Each row is a point on a landscape with many valleys, with its height.
From any point a ball rolls to the lowest of the 2 points nearest to it. It stops when none of these is lower. Distance is the straight distance between rows; heights are no part of it.
sef h=55.1: [133  89 108 122  77 149 156 150 152 117 147 124  85 160 114 123 116 205
 134  77  89 161 109 122 153 152 164 144]
gogi h=71.2: [123 136 118 126  76 151 125 124 145 130 120 147  80 149 140 160 132 122
 134  79  77  84  89 142 150 155 155 135]
nesap h=27.0: [155  98 117 133 107 104 120 218 144 109 123 131 166 144 120 174 149 102
 121 124 152  70 107 143 102 144 130  78]
fik h=56.1: [126  94  93 140  80 160 168 139 159 126 123 155  98 173  79 143 135 216
 130 103  87 170 143 118 195 161 130 139]
zov h=66.1: [ 88  83 108 131 159 155 149 104 144 112 148 106 141 116  85  69 132 139
 134 120 111 184 177 133 136 122 103 199]
Tok h=33.3: [206 140 153 125 125  76 116 180 136 110  93 123 143  95 116 148 123 139
  90 188 157 150 123 103  83 127 117  78]
zeg h=41.5: [ 79 133 117 124 116 140 153  62 117 149 131 143 114 199 131 149 140 133
 144 114 102 106 117 111 177 136 127 125]
dumo h=36.5: [132 107 116 162 158  82 101 134  98 138 135  37 130 165  91 116 141 123
 154 114 149  72  73 166 100 106 150 113]
renog h=37.4: [ 73 163 112 120 122  87 170  78  79 117 169 116 159 148 190 164 142  76
 148 114 147 127 143 159 140  86 158 106]
Tafe h=35.4: [134 163 156 107 161 149 158  83 122 154 121 196 126 125 123 102 136 149
 109 179 142 188 181  90 199 114 110 130]
Mubab h=78.8: [ 98 106  84 143 172 132 164 185 136 111 161 113 164  87 128 104 144  74
 114 120 126 165 188 184 100 102 133 173]
gusuf h=68.4: [149 119 113 166 162 139  87 144 150 121 103  98 101  95  98  93  98 151
 110  97 164  84 136 120  92 126 114 116]
dofep h=78.0: [124  92  89 130 158 147 148 175 128 125 185 111 142  96 144  78 125  89
 130  98 165 138 148 142  96 107 153 154]
fidan h=25.2: [137 158 123 143 105 125 113 128 138  97 120 155 146 131 129 135 130 109
 138 149 119 111  89 125 140 134 138  84]
guvag h=36.6: [156 172 167 105 156 178 160  94 128 162 128 215 108 110 141  76 136 137
 119 145 131 197 147 121 216 121 135 161]
kena h=43.8: [110 114 108 157 158 135 160  65  97 128 190  75  94 143 145  69 119 143
 146  97 156 137 126 130 139  96 182 169]
Vozu h=22.8: [155 138 147  85 149  86 189 148 131 122 131 169 142 165 119 161 149 134
  98 192 153 177 184 130 158 101 123 100]
based h=31.5: [219 137 150 120 117 104  90 183 136 125  95 153 142  72 109 148 116 120
 125 176 203 116 129  85 108 152  97  67]
Rezi h=34.3: [145 146 153 109 136 126 148  94 132 125 106 159 146  95 115 132 119 165
 103 184 150 200 189  74 152 131  87 124]
vafi h=61.2: [137 118 147 132 122 162 102 102 145 150 107 120  59 100 132 110  88 202
  96  90 123 131 159  89 107 136 123 173]
Fil h=52.3: [ 96 123 100 166 104 152 133 102 143  77 149 116 114 134 135  92  94 180
 161  84 116 122  97 126 143 132 159 111]
Gal h=58.2: [ 94 108 117 137 124 159 136  93 140 171  79 149 106 164  79 155 129 204
 125 109 107 120 171  80 171 163  62 128]
fudob h=70.2: [ 82 134 119 161 101 118  72 127  82 124 109  77 113 111 131 117 111 118
 180  93 125  48  61 173 106 131 200 114]
timas h=63.4: [140  77 114 154 125 113 125 170 163 122 102  76 152 114  52 129 135 173
  99 106  94 162 133 146 104 159  68 147]
tid h=68.0: [150 153 132 157 124 134  91 132 125 118 124 109  88  75 149  91 118 118
 108 140  91 125  87 160  83 110 178 168]
rimum h=61.9: [ 66 132 113 174 137 135 109  66 115 119 123  78 104 134 138 111 105 138
 165  42 146  47 111 148 132 128 139 108]
sase h=49.2: [111 135 122 137 171 122 127  80 131 122 120 135 146 165 103 129 133 113
 138 168 161 125 156 106 135 111  78  98]
belit h=65.4: [107  99 104 187 164 130 129 110 121 124 155  42  95 135 109  86 128 144
 146  75 104 117 104 187 114 115 145 183]
mubo h=43.5: [ 85 131  94 155 133 116 167 153 162  87 117 146 189 144 122 188 150  92
 105 113 110 121 177 169 140 135  77 115]
koz h=56.8: [153 132 143 129 183 103  84 117 128 143  84 101 128 136  96 140 133 107
 112 191 157 113 146 118  73 106  67 115]
kebo h=37.6: [120 100 102 167 150 130 151 130 160 133 127 109 112 193  88 138 140 149
 117  74 146  78 134 143 154 139 104 108]
daku h=27.9: [137 156 173  49 157 103 177 117  90 138 169 160 150 168 161 145 150  83
 153 175 134 176 145 157 169  91 150 141]
tel h=69.4: [101 129 123 133 128 139 125  74 119 146 123 106 103 148 117 133 158  95
 122 148  56 140 120 160 125 125 129 213]
bag h=59.7: [173 162 160 138 119 180  67  97 135 165  97 164  57 117 107 121 110 198
 128 164 109 156 126 105 160 139 115 160]
Gipa h=45.9: [157 134  84 143 139 195 121 112 160 114 156 191 110 100 100  84 120 128
 142 127 174 156 161 106 188 140 111 137]
meka h=59.4: [117 168 147 134 135 135  93  75 138 122  78 153 126 112 135 144 108 120
 114 145 140  92 145  75 129 142  83  99]
nini h=67.4: [148 162 112 185 151 123  77 160 136 120  95 100  95  76 121 102 115 110
 106 137 122  84  96 164  75 114 171 127]
Kufi h=25.4: [161 168 163  79 159 101 186 144 125 114 153 174 149 137 151 136 150  90
 104 179 137 189 159 167 160  88 151 130]
Gevir h=65.7: [ 89 130 163 172 128 112  70  44  97 143 102  52 105 149 118 118 109 150
 139 122 110  62 101 151  90 113 133 162]
fim h=47.2: [104 117 110 179 146 125  97 180 146 115 103 114 162 126 105 143 127  99
 139  81 163  28 119 161 121 151 101  68]
gav h=68.8: [134 142 117 145  97 131 107 140 110 136 137 106  90 101 157 122 140  93
 136 113  68 107  68 179 101 128 195 175]
Vus h=76.6: [173  96 148  40 139 112 174 188 127 123 175 162 155 131 117 131 148 111
 134 164 167 193 189 141 149 105 137 141]
kase h=74.0: [149 155 154 107 117 128 143 117 115 134 143 135 110 129 151 116 154  93
 110 159  66 174  84 164 141 117 170 184]
rop h=23.8: [123 117 109 144  69 120 130 211 156  87 121 165 191 135 148 197 151  99
 136 121 132  71 108 138 141 164 130  68]
momen h=59.9: [ 89 163 148 157 139 146  81  57 131 116  79 126 110  90 150 120  84 133
 114 109 139  62 144  90 103 132 107 117]
bemev h=72.9: [ 97 116 100 155 119  66 155 135  79 127 167  61 165 162 152 150 151 100
 154  85 158  97  98 165 118  95 179  94]
piga h=27.2: [102 113 141 152 121 103  85 148 108  96 107  76 166 111 122  96  91 160
 159 137 139  90  77 119  74 129 153  74]
sebul h=26.6: [148 125 105 116 111 144 105 182 143 139 128 148 136  99 123 147 155  60
 116 137  95 129 116 155 104 142 125 160]
nef h=64.6: [ 81 113 135 159 151 106  99  60 100 142 125  56 141 170 106 124 137 124
 159 113 120  87 102 153 116 118  99 145]
pote h=34.0: [136 121  98 179 145 167 114 112 167 113 119 134  80 162  83 110  95 210
 150  93 168 111 144 103 169 137 108  94]
Kevo h=32.3: [134 113 112 157 131 157  97 103 148 131 109 123  95 163  73 109 111 207
 150 136 124 139 123 105 151 139  99 127]
Toz h=73.1: [188 184 148 128 110 160 130 143 158 127 115 196 123  55 148 116 130 104
  93 126 111 185 122 137 164 148 130 158]
vevom h=32.2: [160 114 139 114 134  96 124 163 123 116 132 100 147 118 127 116 121 135
 106 162 139 153 116 113  74 111 136 109]
Kota h=30.6: [ 88 175 129 149  89 123  88 156 136  99  84 147 187  51 160 167 102 104
 131 155  78 139 128 106 101 161  95 129]
zep h=27.1: [116 138 107 162  97 136  89 108 142  98 104 118 122 161  88 134 134 140
 162 149  62 112  62 155 139 142 127 130]
naba h=31.1: [ 75 152 141 140 131  82 119 134 122  90  88 112 191 105 169 185  93 128
 132 131 131  99 153 117  73 130  83  65]
zerul h=64.4: [165  93  88 152 117 136 145 171 166 115 115 109 154  78  59 116 131 160
  96 122 130 194 168 133 123 149  95 158]
Vokup h=50.8: [ 88 127 117 145 205  98 148  97 131 122 131 101 161 178 104 150 143  97
 130 136 165 109 179 160 129 101  54 100]
Gup h=20.4: [110 124 103 141 102 113 159 208 149  88 146 161 194 120 174 181 138 101
 113 119 146 112 147 148 123 134 135  85]
luve h=61.7: [ 93 124  82 189 135 100 162 124  99 136 155  64 113 104 170 118 152  88
 131  58 121 103 118 186 107 111 189 160]
meluf h=26.4: [184  86 132  97  67 135 110 157 140 128 123 141 146 108  91 131 109 185
 156 136 156 160 108  71 138 178 106  99]
Zesut h=49.8: [129 144  79 190 117 188 105 159 171  82 125 164  96  78 135 113  90 135
 141  55 168  69 142 126 152 153 137 102]
bobop h=69.5: [102 156 122 144  93 130  91 117 100 130 123 116 114  97 163 126 125  85
 157 107  98  75  68 161 115 129 187 128]
goka h=38.8: [157 133 176  57 130 152 142 127 107 184 158 151  94 112 180 116 134  84
 114 102 125 144 120 125 135 130 154 184]
guz h=71.4: [ 89 127  96 176 101  83 123 124  80 122 144  64 139 136 144 120 133 120
 172  72 145  73  68 166 127 111 207  92]
vav h=35.2: [131 155 171 102  91  85 111 170 118 114  87 121 148  87 175 171 104 117
  98 128 114  89 108 107  71 140 140  77]
bazim h=67.2: [100 133 142 170 144 149  35 108 120 122 101 100 153  77 113  89 101 120
 152 161 124  93 119 130  71 126 100 154]
Milu h=74.6: [121 134 140  98 116 124 180 112 134 123 133 144 118 135 126 120 149 130
  94 156  69 194 143 136 154 118 155 176]
zedez h=71.7: [108 167 119 132  67 161 101 128 141 107 107 179 120 103 157 158 122  87
 143  96  79  77  85 139 154 169 144 118]
Rimab h=29.5: [180 110 132 117 112 112  89 210 136 111 110 151 152 113 117 154 129 100
 143 146 183  76 110 111 104 152 117  62]
nabim h=60.2: [124 146 152 111 180  90 134  64  69 158 152  83 125 169 135 129 147 100
 133 194 148 145 135 136 118  72 147 158]
soris h=66.7: [144 126 110 183 156 123 112 113 124 129 136  55  57 174  92 108 131 159
 141 125 103 118  86 175 120 101 163 171]
vanag h=35.9: [152 149 210  54 140 130 137 100 108 168 127 180 135 127 182 132 112 135
 127 144 172 154 147  76 140 126 101 100]
sebi h=75.3: [110 116 130  92 115 109 205 144 131 114 154 129 135 147 151 146 149 108
  91 112  97 161 153 141 139 117 163 151]
Kaba h=61.0: [ 91 142 108 171 150 145 105  96 140 131 105 108 101 129 125 129 118 103
 131  63 144  37 131 143 123 132 116 109]
nis h=47.0: [126 140  85 149 144 171 121  97 158 109 130 177 142 132  87 115 141  99
 144 151 137 146 151 119 179 137  84 134]
pib h=68.1: [159 128 151  99 147 127  62 147 105 128 143 130 158  90 135 104 122  93
 164 204 159 145 111 117  77 111 107 123]
laf h=30.1: [127 158 199  45 140 116 172 113  90 177 131 167 136 171 169 156 153 109
 127 160 101 173 137 133 170 112 134 148]
Fuz h=33.6: [139 166 168  89 142 123 141 100 130 167 101 159  99 117 157 154 138 105
  65 149 112 147 162 111 124 117 116 150]
vori h=53.9: [109 108 107 123  83 149 175 122 135 102 175 133 104 149 158 106 115 164
 144  69 101 140  95 127 157 140 182 136]
siti h=22.4: [142  98 115 131 177  95 118 181 148 118 112 117 178 144  82 173 144 104
 133 150 171 116 178 157  96 131  36  96]
febe h=58.5: [124 130 185 108 120 117  86  76  99 179  87 120  96 175 121 143 125 175
 124 180 100  96 101  87 114 130 116 131]
tav h=44.7: [129 100  76 132 129 206 127 117 160 137 153 181  83 153  95 108 130 140
 161  89 151 128 160 116 194 151 105 156]
naber h=77.3: [172  93 152  59 147 128 153 158 125 152 155 131 127 109 103  93 137 137
 108 165 149 207 173 112 131 107 137 168]
goguz h=57.6: [150 123 113 148 106 149 122 125 144 176  67 160  96 159  68 180 128 209
 124 128 132 102 157  76 175 177  68  96]
Rofu h=41.3: [103 133 129 130 167 117 185  60  90 143 172 105 104 169 142  94 132 139
 126 137 145 152 142 117 163  86 176 151]
tuvi h=42.7: [172  96 139  89  84 110 123 213 134 133 135 121 126 112 144 142 125 125
 102  98 128 104  94 118  87 146 165 112]
nug h=27.7: [139 168 124 123 144 107 161 148 133  89 146 164 161 116 158 142 136  89
 100 164 143 161 152 151 130 100 134 102]
Nurat h=72.7: [150 173 149 115 115 184 116 106 143 128 138 197 106  68 177  93 119  92
 131 103 112 152 108 135 162 143 138 162]
serus h=60.4: [ 91 148 126 151 146 165  92  60 141 145  90 127  80 129 129 133 109 122
 125  87 120  61 146 115 127 138  98 148]
vudo h=30.4: [176 103 179  59  81 127 127 150 124 140 132 140 148  72 149 119 101 172
 118 125 149 190 131  71 112 154 120 125]
kesu h=69.3: [180 126 156  74 160 116 131 138  93 150 182 136 138 169 130 105 149  88
 165 185 165 162  94 134 151 101 150 130]
ror h=42.5: [176 120 170  54  87 102 143 199 124 146 142 151 141 130 174 175 139  95
 101 112 129 124 108 132 106 139 151 107]
daru h=72.2: [118 161 113 129  94 191  98  98 138 121 142 187  94  96 165 116 125  87
 166  95  91 108  96 141 168 157 140 153]
metuz h=26.1: [163  73 128 110 143  93 148 184 154 133 100 103 164 139  69 176 140 153
 104 136 170 151 189 121  98 144  52 101]
ditir h=34.8: [163 141 188  88 145 116 115 112 113 133 139 141 135 102 171  93 100 141
 118 152 180 153 126  80 106 111 129  99]
fafu h=67.7: [126 125 122 137 158 143  54 155 115 135 135 115 155  70 138  89 111  91
 159 165 161 114 118 123  68 114 123 127]
lifo h=35.3: [200 139 149 137 138 100 110 137 141 144  86 125 109 127  86 128 127 183
  91 192 151 153 121  92 114 127 113  97]
Minat h=11.9: [153 112 140  72 118 115 123 148 125 147 123 152 139 168 114 172 153 100
 138 170 132 131 126 115 127 140  93 110]
nusom h=60.8: [143 123 141 108 136 180  98  91 136 169 121 151  70  89 127  99 110 151
 103 122 132 147 165  94 123 136 107 193]
nud h=39.9: [111 105  87 173 131 132 180 142 166  95 144 127 135 157 115 128 142 139
 101  72 138 107 146 149 151 132 129 113]
Gemi h=29.8: [113 105 139 141 142  98 103 149 120 107 121  76 173  98 132 103  99 154
 130 136 144 127 121 112  54 117 118  98]
Kup h=45.3: [ 98 127  97 196 140 114 128 193 165  96 112 134 195 135 124 179 152  92
 116 109 137  69 140 174 131 146  87  78]
Lopep h=38.5: [175 118 157 119 139 136  78 124 108 160 129 110  64 179 101  95 104 199
 164 159 160 103  80 102 132 119 156 107]
poze h=77.7: [165 110 113  93 139 148 121 165 140 133 141 144 140  70  99 110 141  91
 112 160 138 195 175 135 115 125 108 178]
zut h=33.4: [152 152 164  90 104  97 136 152 129 115 111 153 150  99 168 176 115 119
  92 140 131 143 149 100 102 134 106  95]
fazu h=32.4: [133 149 124 171 144  68 103 130 107 119 100  64 144 152 106 137 146 106
 128 171 124  89  73 169  82  96 149  89]
demis h=29.9: [126 114 115 143 110 159  65 102 142 130 102 130 103 181  64 134 129 162
 185 153  94 107  83 125 154 153  91 136]
pefo h=57.1: [109 119 139 100 113 131 176 101  95 127 188 112 119 119 179  94 133 109
 137 104  98 166 107 142 139 115 192 184]
Tavo h=39.7: [ 76 136 116 110 105 122 176  77 106 113 167 138 152 172 162 145 143  99
 153 110 116 130 123 131 166 117 147 113]
rer h=35.0: [147 140 143 104 126 136 144 124 135 178 106 150  65 134 140 146 139 137
  69 111 100 123 145 110 130 138 134 158]
noga h=32.0: [168 114 165  71 109 105 165 156 134 141 123 148 138 111 146 160 118 157
  84 126 161 162 169  80 120 140 113 101]
Pemo h=40.0: [138 111 129 126 127  88 136 139 116 129 136  82 127 170 126 134 132 129
 128 114 144  86  89 128 101 115 160  92]
mub h=42.6: [ 96 107 114 107 140 145 159 104 123 169 125 165 120 204 100 152 153 140
 135 135 124 113 158 102 180 139  96 124]
gebak h=76.0: [140  97 129  74 120 107 190 179 129 105 175 146 163 158 136 142 149 112
 123 142 144 167 156 144 140 110 155 125]
Bapub h=68.5: [ 83  86 109 115 124 141 152 101 129 131 138 102 127 173  93 122 148 131
 145 115  69 152 128 145 146 139 118 190]
Lotis h=33.2: [165 112 134 104 128 123 156 132 139 139 125 144 132 116 108 120 125 176
  99 147 168 180 170  75 141 134 113 111]
totu h=78.7: [ 86 107  95 114 139 141 195 153 150  91 157 140 155  97 131 118 146  83
 113 106 104 173 204 161 140 114 137 177]
nefan h=32.5: [ 84 164  99 184  90 137 135 150 154  84 102 150 165  61 159 140 109 123
 111 113  75 141 129 116 123 157 126 126]
ves h=26.7: [134  87 155  67 118 146 131 117 105 155 164 143 128 163 124  93 123 166
 165 148 138 171 111  81 156 134 132 137]
ref h=40.3: [122  98 108 139  88 120 147 212 142 108 148 116 153 108 157 132 121 131
 112  75 122 103 109 137  93 140 178 102]
Binu h=19.5: [182 100 147  98 135  77 165 170 130 115 135 148 156 182  96 156 152 150
 132 210 168 174 135 119 133 116 114  70]
nafov h=43.6: [104  91  92 112 136 189 143 117 131 176 142 169  88 194  94 129 143 160
 158 101 133 112 158 102 197 151 100 150]
Zata h=54.3: [111 133 142 100 187  81 153 115 121 124 114  93 141 144 124 159 128 117
  91 165 128 152 196 150  76  84  92 147]
zak h=15.4: [147 122 154  92 121  75 154 140 119 141 111 141 137 204 120 184 152 132
 126 183 132 126 116 116 129 126 114  72]
Gusas h=68.7: [170 138 167  79 144 112  92 119  97 140 144 143 145 151 130 122 142  91
 168 216 151 151  87 125 119 110 113 109]
zek h=51.0: [ 89 144  96 192 107 174 108 114 163  68 111 133  99 103 133 112  79 173
 155  52 117  89 124 125 148 151 130 105]
bufa h=18.4: [191 110 112 116 150 102 114 204 143 121 120 134 158 111  93 162 148  96
 112 181 174 149 165 141  86 123  84 112]
toziz h=67.3: [ 86  91 102 112 150 152 168  97 117 115 177 103 133 141 112  82 141 106
 161 121 105 169 151 142 152 114 145 201]
dit h=31.4: [ 93 100 126  91 166 143 192 106 114 161 151 129  99 157 116 106 141 140
 114 118 121 151 195 104 165 108 141 182]
posa h=37.3: [118 131 110 150  88 121 189 168 141  85 169 146 146  99 194 114 127 130
  98  81 119 137 113 140 128 128 198 104]
pov h=70.7: [140 142 130 111  99 160  96 121 137 165 111 142  43 131 140 159 138  97
 129  95  69  83  96 155 131 150 145 180]
Lekek h=55.6: [121 157 142 121 182  85 117 104 109 126 119 104 143 132 148 152 125  97
 111 173 156 119 160 135  68  81 101 104]
tedo h=65.3: [113 100  98 143 132 150 140 122 153  95 122 119 163  79  72  91 133 147
 118 147  94 211 175 132 136 133  96 189]
venek h=70.1: [121 165 127 142 128 140 112  72 123 159 109 124  59 133 143 147 146  92
 111 124  75  90 108 158 122 127 149 181]
pumi h=29.1: [136 152 105 119 119 147  95 154 121 149 142 152 129 115 144 153 162  26
 147 136 107  86  95 167 125 132 139 146]
miro h=15.1: [176 103 148  65 139 100 114 168 123 145 123 147 143 130 119 173 134 108
 133 178 168 149 158 115  90 128  79 110]
das h=39.3: [122 146 147 113 166 145 188  79 111 146 171 155  99 145 160  70 122 153
 114 129 158 165 150  96 179  98 168 134]
kamik h=34.4: [128 111 114 118 152 134 178 125 131 172 139 124  68 168 124 136 154 118
  91  94 112 114 157 133 142 123 147 172]
Satot h=48.1: [127 127 118 139 150 149  88  93 136 112 123 137 151 120  92 100 123 122
 152 182 144 152 138 106 128 124  75 134]
rulo h=34.5: [105 148  87 185  88 137 152 157 158  82 123 146 138  92 159 127 123 124
 110  85  84 115 108 148 133 147 165 115]
Fole h=63.2: [ 49 121 126 171 142 108 115  44  90 135 138  54 143 134 146 111 122 122
 163  67 134  81 120 149 117 111 122 137]
nir h=40.1: [183 107 147  93 157 145  94 134  97 192 157 130  76 180 100  91 135 162
 162 173 153 134  85 106 150 118 146 150]
lufi h=63.8: [106 116  80 189 132 113 129 103  90 128 163  53 100 135 133 108 143 114
 175  72 114 111  85 187 130 114 183 171]
maseb h=24.6: [164  99 156  87  77 152 107 123 125 128 143 161 137 125 121  98  99 198
 179 137 149 174  89  70 164 162 120 104]
dif h=35.6: [ 98 115 105 169 138 162 130  99 154 129 122 123  79 194 101 130 111 188
 152  63 139  77 134 120 171 140 110 107]
zuzif h=37.9: [149 157 150 110 147 173 172  96 135 128 167 193 111 107 164  60 118 135
 122 110 151 187 138 117 193 119 161 150]
lasef h=37.2: [197 141 153 138 143 130  95 138 124 162 104 134  58 156  92 109 115 223
 120 174 146 138 102  98 142 118 147  98]
sosoz h=38.9: [ 46 110  85 182 153 137 144 147 142 116 157 113 191 119 138 124 136  89
 155  74 129 105 147 179 134 137  94 110]
Nid h=75.9: [ 71  93  92 152 137 109 181 160 116 106 182  81 183 129 152 108 131 115
 146  82 134 141 135 161 110 108 162 126]
Fovep h=31.9: [114 160 166  79 158 127 162  87 105 174 127 157 105 153 150 143 153  97
 100 165 105 154 166 126 159 106 127 163]
fegid h=58.7: [123 122 149 119 157 108 111  84 106 150 121  89 127 168 105 126 146 121
 119 190 111 142 126 130  97  98 113 169]
sil h=23.5: [ 95 147 131 178 109  86 102 147 116  84  78  90 164 127 115 133 106 139
 148 138 120  63  68 145 101 138 162  46]
movu h=28.6: [ 98 158 130 143 101  97 105 171 136  98  66 131 187  63 153 194  94 122
 129 136 115 113 156  96  87 162  65  97]
Kom h=28.7: [179  98 105 137  73 126 114 195 151 108 111 129 166  83  89 147 117 157
 132 130 153 141 124  95 123 174 101  99]
biv h=32.1: [143 101 138  93 106 157 112 131 127 121 157 139 131  88 148  87  98 151
 138 107 149 154 121  86 114 139 134 137]
Naz h=37.5: [136 146 164 107 105  91 108 134 104 131 107  96 121 121 158 145 119 116
 108 130 111  83  83 129  81 121 171 102]
Sol h=55.5: [126 102 124 105  96 150 167 144 123 115 180 125 104  92 178  79 115 137
 125  73 100 166 113 132 120 136 186 172]
Sug h=52.7: [ 89 123 137 136 205 101 147  95 138 131 108  86 146 143 104 135 129 123
  91 135 133 138 198 145 105 103  53 143]
meto h=28.9: [101  89 151  67 126 153 159  95 107 158 163 130 106 144 148  97 118 163
 127 113 118 164 156  85 146 129 140 178]
Suv h=31.7: [112 171 118 112 135 135 117 108  98 145 157 151 137 105 189 142 144  28
 145 126 147  99 129 152 125 105 142 126]
niror h=42.0: [114 119  91 151 132 134 170 150 169  98 117 143 153 120 105 148 144 113
  87 100 124 139 179 137 141 140  93 135]
rez h=59.1: [136 145 175 122 127 154  90  89 101 188 103 146  59 159 127 120 118 206
 123 164  93 125 116  98 142 124 128 159]
gik h=56.9: [161 126 103 146  92 159 146 142 151 150 107 178  93 161  83 156 137 215
 122 127 121 148 142 104 202 160 113 107]
Romo h=66.5: [100 146 144 176 135 118  57  95 107 118  84  76 124 106 110 108 105 130
 139 144 112  65  90 155  79 120 142 131]
lan h=27.3: [144 176 146 113 131 127 133 108 131 102 138 185 160 133 152 131 133  96
 139 174 145 152 120 119 157 123 117  87]
mude h=74.5: [ 70  99 105 148 150  83 160 148 100 125 169  59 183 147 154 138 133 109
 147  68 163  99 138 166  98 105 129  93]
sofun h=22.3: [141 167 151 137  89  98 127 113 135  95 100 133 137 137 133 142 128 151
 108 167  72 148  68 123 127 133 151 101]
kuza h=60.3: [165 146 137 117 116 175  79  99 142 145 112 171 102  94 103 112 123 142
 127 166 115 166 128 102 151 148 101 172]
fidad h=37.1: [155 132 175  54 128 151 109 119 115 188 131 170 102 130 159 132 128 110
 126 120 149 116 125  91 139 144 114 136]
pilo h=36.0: [ 40 136 104 172 137 133 123 101 127 106 132 108 180 103 162 113 110 110
 163  83 136  89 130 133 117 126 119  88]
mivu h=61.8: [146  96 126 135  82 148 119 130 160 134  96 103  90 100  97 130  99 225
 104  95  94 167 138 101 115 163 116 165]
Bam h=19.0: [152 159 130 152 112 114 138 113 140 125 101 150 103 187  98 140 143 177
 114 179  80 146  81 126 172 130 144 101]
lugu h=73.5: [198 170 171 109 110 141 129 145 142 138 117 173 109 100 145 108 137 127
 100 139  84 194  82 151 148 133 158 167]
zup h=59.2: [ 90 127 103 141 112 100 185  97  84 121 173  81 124 121 181 122 149  94
 129  88  97 146 115 167 127 105 204 169]
Kuzav h=67.9: [151 160 116 183 158 144  56 161 144 115  78 119 105  52 105  99  93 122
 110 131 152  79 125 125  87 134 130 120]
sodu h=33.5: [131 132 142 124 139 144 111  92 119 119 154 123 117  99 159  71  93 149
 129 121 167 124 118  86 108 110 151 117]
tefu h=27.6: [ 99 139  99 192 123  92 115 144 121  98 117  88 176 153 110 132 140 115
 159 137 122  83  68 173 117 118 155  63]
Pinuv h=23.6: [123 147 110 158 107 100 126 102 133 106 109 116 135 201  93 151 153 131
 147 163  82 108  60 152 147 126 142  94]
fuzat h=57.7: [128 122 162 121 140 107  82  93 119 147  87  96 125 153 106 139 128 140
 116 176 117 106 118 107  82 119  96 133]
losi h=40.8: [182 116 182  43 101 132 139 176 118 158 160 158 134 109 179 121 127 103
 122  94 143 152 103 118 119 138 150 137]
navod h=34.1: [107 174 116 130 128 103 154  99 101 143 141 122 121 126 182 165 158  48
 111 112 125  99 129 166 121 100 161 130]
zotab h=48.6: [135 117  87 171 131 160 102 165 167 108 120 152 140 107 106 126 121 111
 135  83 173  67 141 128 136 153 102  97]
gev h=58.8: [111 132 130 134 113 132 119  91 148 127  81 145 134 139 103 160 119 154
 119 131 116 124 143  78 141 156  75 109]
puge h=23.7: [119 116 111 103 103 129 135 184 142 113 141 159 173 117 147 173 140  80
 126 121 125 124 146 138 115 142 108 119]
luki h=33.7: [ 68 145 125 145 131 105 127 100 117 108 115 102 171 131 159 156 120 106
 138 110 133  85 135 129  98 117 108  79]
Bab h=78.1: [117 135 108 104 130 160 145 133 140 110 147 173 141  78 134 115 140  75
 116 136 110 179 174 139 145 130 116 175]
tisem h=77.2: [103 101  86 167 160 116 146 176 111 137 184  75 152  99 163  88 124  99
 139  79 172 111 125 158  85 102 180 126]
Seli h=62.4: [151  95 129 137  87 110 114 154 147 107  96  87 144 104  89 129 106 201
 103 121 103 167 115  98  92 153 110 131]

Where does a ball stop that starts at each point below?
ror | vudo
zotab | Bam
Satot | Gup
nabim | noga
tisem | nini
kena | noga

Call two points neighbours if one is among the 2 nearest of the other. Go from one point of each pair to the other, from neighbour to neighbour, staying as low as possible. Name the highest point that can't be avoided.
sil, Bam | nir
Bam, Kufi | nug
movu, Kufi | tuvi
sil, noga | Pemo
Minat, maseb | rer
sil, Gup | Tok
